Points on a hilly landscape, in no order, each with its height.
From any point a ball takes the steepest step (drop divided by distance) to one of its 2 nearest points. It stops when none of these is lower. Distance is the straight distance between rows; heights are no part of it.
<390> height 458: [100 112 111 165  94 119  98 141 104 140  91 115 151 120 111 126 195 143
 131 112  92]
<318> height 62: [132 114 163 130 109 127 171 167  99 162  57 107 134 120 109 126 180 119
 181 154 119]
<878> height 411: [ 89  77 115 144 106 139  97 150 145 157  98  95 168 131 142 129 151 155
 117 153 123]
<224> height 406: [142 136 157 120 155 134 134 149 136 104 108  77 170 123 127 123 114 103
 146 159  64]
<189> height 423: [135 103 112 102  66 165 124 147 112 138 200 152 141 157 132 132  67  97
  52 102 156]
<954> height 339: [126  78 157 117 110 104 103 138 117 183  99  76 111 154 142 141 141 142
 128 128 134]
<235> height 308: [107 135 121 124 171 102 135  76 123 183 177 152  65  82 172  88 133 138
 139 101 194]
<185> height 238: [130  60 116 107 149  87 100 120  88 141  91 134 119 130  98 157 143 131
 161 142 160]
<291> height 334: [144 110 153 140 145 122 132  93 120  91  21 118 187 137 142 119 144 130
 138 192  91]
<842> height 269: [138 124 170 150 111 134 131  99 138  95  74 120 156 163 141 110 149 123
 151 141 119]
<945> height 537: [115 113 102  86 128 147  69 138 126 151 173  98  86 142 119 115 104 146
 109  92 122]
<725> height 625: [132 170 125 135 133 178 140 168 175 109 138 103 152 145 134 104  38  79
 101 143 103]
<1099> height 572: [102 144  92 140 124  98  99 146 114 135 128 161  55 139 124  99  96 149
 151 110 155]
<699> height 120: [121 114 130 159 184  79 139 112 119 211 120 131  95 114 122 153 108 175
 145 106 181]
<1017> height 188: [116  78 108 128 181  79 105 138 112 188 124  97 107 109  82 144 151 144
 149 121 163]
<128> height 491: [107 143 112 127 100 125  95 170 112 128 118 156 134 121  91 131 145 140
 182  98  99]
<157> height 263: [160  59 113 102 111 137  92 100 101 135 148 120 112 131 112 144 116 131
 108 151 110]
<238> height 229: [106 147 140 146 166  76 157 115  75 205  56 114 106  99 116 178 126 141
 204 142 181]
<309> height 496: [136  97 118 153 128  97 114 175 147 122 103 109 132 147 116 109 175 105
 101 113 117]
<1068> height 688: [131  88 143 131 153  53  91 108 138 133 153 103  84 141 160 127 158 116
 141  74 165]
<565> height 628: [149 159 118 150 141 139 144 136 166 106 177 127 108 133 121  62 140  88
  76 144 166]
<1029> height 262: [133 120 147 128 154 122 141 133 137 145 124  80 131 121 100 103 156 110
 194 111 134]
<599> height 582: [136 143 100  81 125 213 126 122 175 122 153 133 181 145 128 150  60 141
  91 144 141]
<1178> height 404: [153 108 144 150 156 120 130  94  68 125 103 130 163 134  85 133 115 135
 122 133  87]
<592> height 675: [133 136 140 139 116 124 138 144 199 113 167  95 145 148 128 137 163 106
  61 104 155]
<1111> height 292: [ 91 123 130 120 140  88 129  83  90 188  51 132  72 104 141 151 122 146
 202 132 225]
<796> height 480: [139  88 146  96 135 161 151  96 120 120 125 171 177 103 126 103 130 121
 184 185 125]
<661> height 596: [136 116 100 134 168 112 111 139 141  99 173 134  96 161  96 104  77 104
 100  74 140]
<426> height 190: [141 133 165 107  98 134 151 182 129 143  87 112 122 143 129 147 155 143
 140 147  71]
<512> height 366: [146 137 125 143 124 110 131 131  86  80 117 141  67 109 136 130 126 108
 173 100 115]
<1156> height 558: [141 157 104 104 114 148 131 130 178  91 181 122 103 145 182 155  64 108
  41 131 162]
<895> height 144: [140 109 122 159 196  88 148 105  78 189  83 123  92  75 137 178 152 138
 162 135 162]
<310> height 374: [145 139 147 109 124 142 144 143 107  72 170  94 191 119  95 126  96  89
 125 148  66]
<360> height 319: [170 115 138 115 141 108 138 157  75 136 135 126 103 109 113 133 151  94
 201 111 124]
<618> height 576: [129 119  89 115 106 149  98 124 151 158 179 172  73 128 200 108 151 141
 107 110 145]
<655> height 553: [137 148 120  75 116 191 102 128 142 142 190  72 126 157  93 110 102 115
  96 110 143]
<517> height 418: [109 114 148 151 104 107 123  87  62 136 106  79  73 123 137  68 146 122
 127  96 151]
<371> height 375: [140 129 142 149 157 150 156  99 114 122  66 128 215 151  87 103 119 123
 120 175  71]
<362> height 481: [ 81 133 125 160 131  99 127 102 128 125  84 139 200 103 111 159 130 140
 218 152 142]
<732> height 555: [127 160 161 121 139 138 111 136 174 134  71 139 179 153 140 127 139 124
 139 190  14]
<96> height 571: [134 163 146  83  97 152 123 137 153 123 200  89 143 141 105  98 153 107
 133 102 122]
<363> height 501: [131 169 121  93 125 152 137 137 145  88 117 159 101 147 120 153 144 167
 124  78 113]
<648> height 657: [118 168 118 150 144 112 128 112 162 113 163 113 121 108 106 124 189 145
  94  89 153]
<885> height 288: [115 166 124 155 155  67  82  92  71 198 104 114  89 124  99 164 187 134
 187 104 147]
<933> height 441: [134 181 169 142  93 103 157 123  97 133  99 147  82 143 105 118 165 149
 158 108 127]
<134> height 478: [140 128 134  85 112 161 159 115 152  90 108 155  64 144 143 117 117 170
 103  89 179]
<197> height 345: [136 113 146  93 109 151 147 157 130 102 130 100 174 143 114 153  59 126
  85 130  76]
<233> height 282: [129 130 122 125 141  99 127 143 129 193 163 112  59 149 114  86 146 126
 105 108 167]
<937> height 632: [129 130 138 148 118 131 104 109 117 131 182 134 145 144 129 135  88 129
 135 140  79]
<236> height 602: [138 174 122 140  93 196 135 123 186  74 144 157 161 135 182 113 100  95
 103 170  99]
<258> height 482: [174 166 141 152 150 136 162  87 128 117 140 163 105 151 122 132 123 134
 128 160 106]
<834> height 239: [102 152 126 125 117 145 153 180 140  86 115  77 152  86  97 129 135 135
  71 115 102]
<872> height 624: [108  92 107 160 173 136 143 120 126 109 136 120 139  99 139 135 112 140
 108  81 153]
<806> height 449: [120 118 152 137 179  89 124  89 107 139  43 160 183 112 108 197 119 138
 235 174 134]
<932> height 588: [143 121 122 123 167 123 129 111 169 123 129 103 133 128 125 145 141 156
 133 162 134]
<684> height 277: [155 137 128 147 147 143 170 159 116 150 162 185 119 139 106 116 107 125
 133  91 131]
<222> height 179: [129  93 165 103  97 101 152 142 138  98 141 135 112 138 130 142  79 134
 148 136 146]
<116> height 342: [ 85 127 103  80 138 108 130  88  98 173 148 129  37  84 146  57 120 162
 109  67 220]
<1233> height 376: [ 95  89 119 118 147 109 145  83  73 130  98 106  69 105 153  71 124 144
 120  76 190]
<889> height 455: [132 100 107 140 131 176 126 134 121 134 124 120 176 126 125  74 119 115
 143 169 113]
<1135> height 612: [148 147 118 127 135 184 134 133 118 146 165 150 122 132 158 125 105 116
 134 193  64]
<1165> height 606: [158 184 110 135 113 148 122 174 188  95 169 120 177 179 130 134  63  63
  55 126 134]
<812> height 583: [134 186 104 136 123 136 137 160 196 103 185  98 128 150 174 121  67  63
  38  93 173]
<1089> height 186: [107 108 135 134 115 104 173 150 107  80  91  95 119  87 106 143 146 138
 109 111 130]
<332> height 266: [137 104 151 111 121 113 106 145 149 163  91 128 142 178  96 171 134 162
 136 143  99]
<817> height 297: [116 121 156 147 128  84 131 127  52 181  76 115 102 111 102 154 107 141
 181 146 129]
<537> height 417: [121  88 120 159 135 141 136 134 106 136  86 130 219 105 133 118 150 113
 142 150  77]
<1058> height 396: [124 157 149 172  96  78 126 114  79 120 130 160 133 113 120 128 183 119
 191 115 129]
<45> height 253: [108 136 168 138 141 114 144  87 120 157 164 119  97 111 191 125 108 147
 139  89 153]
<58> height 524: [101 139 147 150 127 122 121 109 108 181  71 117 161  94 144 169 164 154
 193 147 111]
<105> height 521: [127 163  97 101 132 154 118 149 127 113 151 121  77 113 103 126 128 142
 111 119 109]
<102> height 568: [138 115 137 109 137 189 112 107 158 116 168 114 150 161 130 134  95 134
  69  90 138]
<1095> height 500: [109 127 138  98  97 134 154 111 146 102 105 142 189 111 110 112 116 140
 168 232 120]
<1218> height 693: [134 149 102 135  87 158 125 177 195 133 166 116 147 142 134 113 147  92
  24 139 163]
<353> height 346: [135 143 132 170 148  48 105 120  52 145  95 132 120  90 106 175 185 116
 188 122 128]
<308> height 556: [102  99 112 106 101 128  85 126 110 164 139 152  59 141 149 112 135 155
 134  86 141]
<1074> height 373: [124 126  96 127 129 180  93 160 132 100 154 117 185 138 115 157  86 122
  81 101  68]
<581> height 609: [121  75 110 130 185 112 122 125 112 136 165  88 116 109 121  96  86 111
 104  55 159]
<467> height 640: [110  97 113 115  78 165 156 149 116  73  91 155 174 109 159 124 117 121
 100 183 101]
<927> height 586: [130 137  84 175 163 132  96 113 115  91 118 162  93 148 127  94  86 133
 108 106 135]
<1054> height 622: [ 88 123  81 124  86 170 102 158 148 108 111 144 148 108 130 116  98 157
 109 188  94]
<514> height 414: [ 82 104 122 139 112 112 129 103 101 160 107 121 101  87 155 111 166 160
 137  53 186]
<1063> height 459: [109 131 114  95 135 151 153 110 147 126 157 158  76 132 157  84  72 153
 104  63 203]
<1013> height 399: [135 145  84 133 104 194  91 170 115 131 169 134 142 153 132 136  82  80
  47 106 104]
<1191> height 412: [157 149 148 176 149  93 112 122  90  76 110 145 126 129 144 133 143  91
 176 133  66]
<1065> height 309: [158 133 151 133 145 140 180 157 118 122 145 154 181 136  95 161 102 123
 108 116  95]
<624> height 289: [141 161 103  98 108 194 150 195 168  66 132 111 159 114 117 142 152  96
  60 124 127]
<794> height 587: [132 171 120 129 115 180 123 167 138 136 121 151 165 148 150 106 133 100
 107 180  21]
<91> height 629: [135 175 125 152 110 149 156 163 169  59 139 161 182 138 145 142 116 106
  81 142  80]
<1131> height 278: [146 112 139 101 150  78 113 111  93 151 125 141  91 135  88 129 145 112
 207 148 168]
<382> height 227: [124 147 106 144 153  99 128 100  85 187 124 130  76  77 124 152 207 149
 167 114 166]
<438> height 425: [137 110 153 125 162 102 129  79  82 127  99 162 194 126  78 172 102 155
 167 165 125]
<768> height 601: [114 109 102 116  89 150 107 148 168 129 129 140  98 127 170 105 131 136
 135 163 122]
<941> height 442: [109 134  97  93 105 155 121 115 151 142 208 160 114 145 149 112  62 133
  51  70 189]
<824> height 532: [157 130 132 129 134 131 144 114 187  70 167 119 116 156 179 125  93 102
  94 136 142]
<775> height 597: [146 136 118  90 132 184 122 121 188 130 122 137 168 165 112 135 126 136
 118 165 109]
<934> height 407: [ 92 100 114  87  93 111 107 145 149  86 110 139 152  82 119 156 159 163
 132 158 102]
<370> height 643: [106 173  92 147 110 114 114 112 170 111 199 122 107 112 133  75 138 128
  66 101 178]
<237> height 452: [170 168 150 154 172 126 115  89 105 126 139 146 112 120 141 156 138 139
 178 168  66]
<590> height 337: [146 131 112  96 139 199 146 137 162  71 118 129 155  86 153 153 155 122
  93 129  96]
<868> height 523: [125 129 157  85  99 118 132 136 169 118 107 152 195 144 125 124 149 111
 164 219  68]
<669> height 608: [123 165 110 154 135 141 132 176 191 129 184 137 122 158 172  88  96  81
 106 114 179]
<625> height 377: [147  88 128 102 118 147 117 166 153  87 101 143 161 120 131 171 166 135
 101 148  86]
<1023> height 222: [141  77 141 101 109 119 138 113 108 128 120 159 105 134 104 129 121 139
 125 181 150]
<391> height 670: [119 122 120 135 122  79 101 111 117 109 146 130 106 133  93 126 177 142
 138  65 152]
<595> height 516: [107 156 126 123 119  99  99 156 119 137 124  98 105 108 105 170 139 149
 183 132  76]
<414> height 648: [139 110 111 162 120 107  89  81 117 119 155 171 137 133 145 132 144 147
 140 158 104]
<432> height 175: [130 143 169 138 139 105 178 126 148 181 147 130  89 169 163 133 100 137
 135 100 141]
<239> height 344: [ 93 121 121 140 116  83 140 105  65 136  88 126  88  86 142 126 153 123
 206 121 201]
<792> height 117: [127 110 158 132  82 106 149 134 119  92 159 117 129 113 131 134 151 126
 123 123 126]
<881> height 240: [138 117 148 136 128 115 170 123 118 192 150 150  92 150 109 126 135 150
  90  85 146]
<11> height 505: [188 132 155 118 149 143 155 126 157  81 147 157 130 159 133 136 122 103
  89 167 110]
<540> height 183: [137 108 175 150 127 127 150 113 110 137  77 110 168 123 121 112 194 121
 171 109 145]
<232> height 563: [116 155 133 148 137 105 124 101 148 149  81 118 112 119 142 156 167 171
 158 152 145]
<1225> height 567: [132 136 149 153  86 139 122 107 179 110 152 125 160 160 180 122 124 126
  81 168 114]

Where does a ball stop that starts at each point below?
<868> -> <318>
<1165> -> <699>
<105> -> <197>
<932> -> <318>
<370> -> <699>
<236> -> <699>
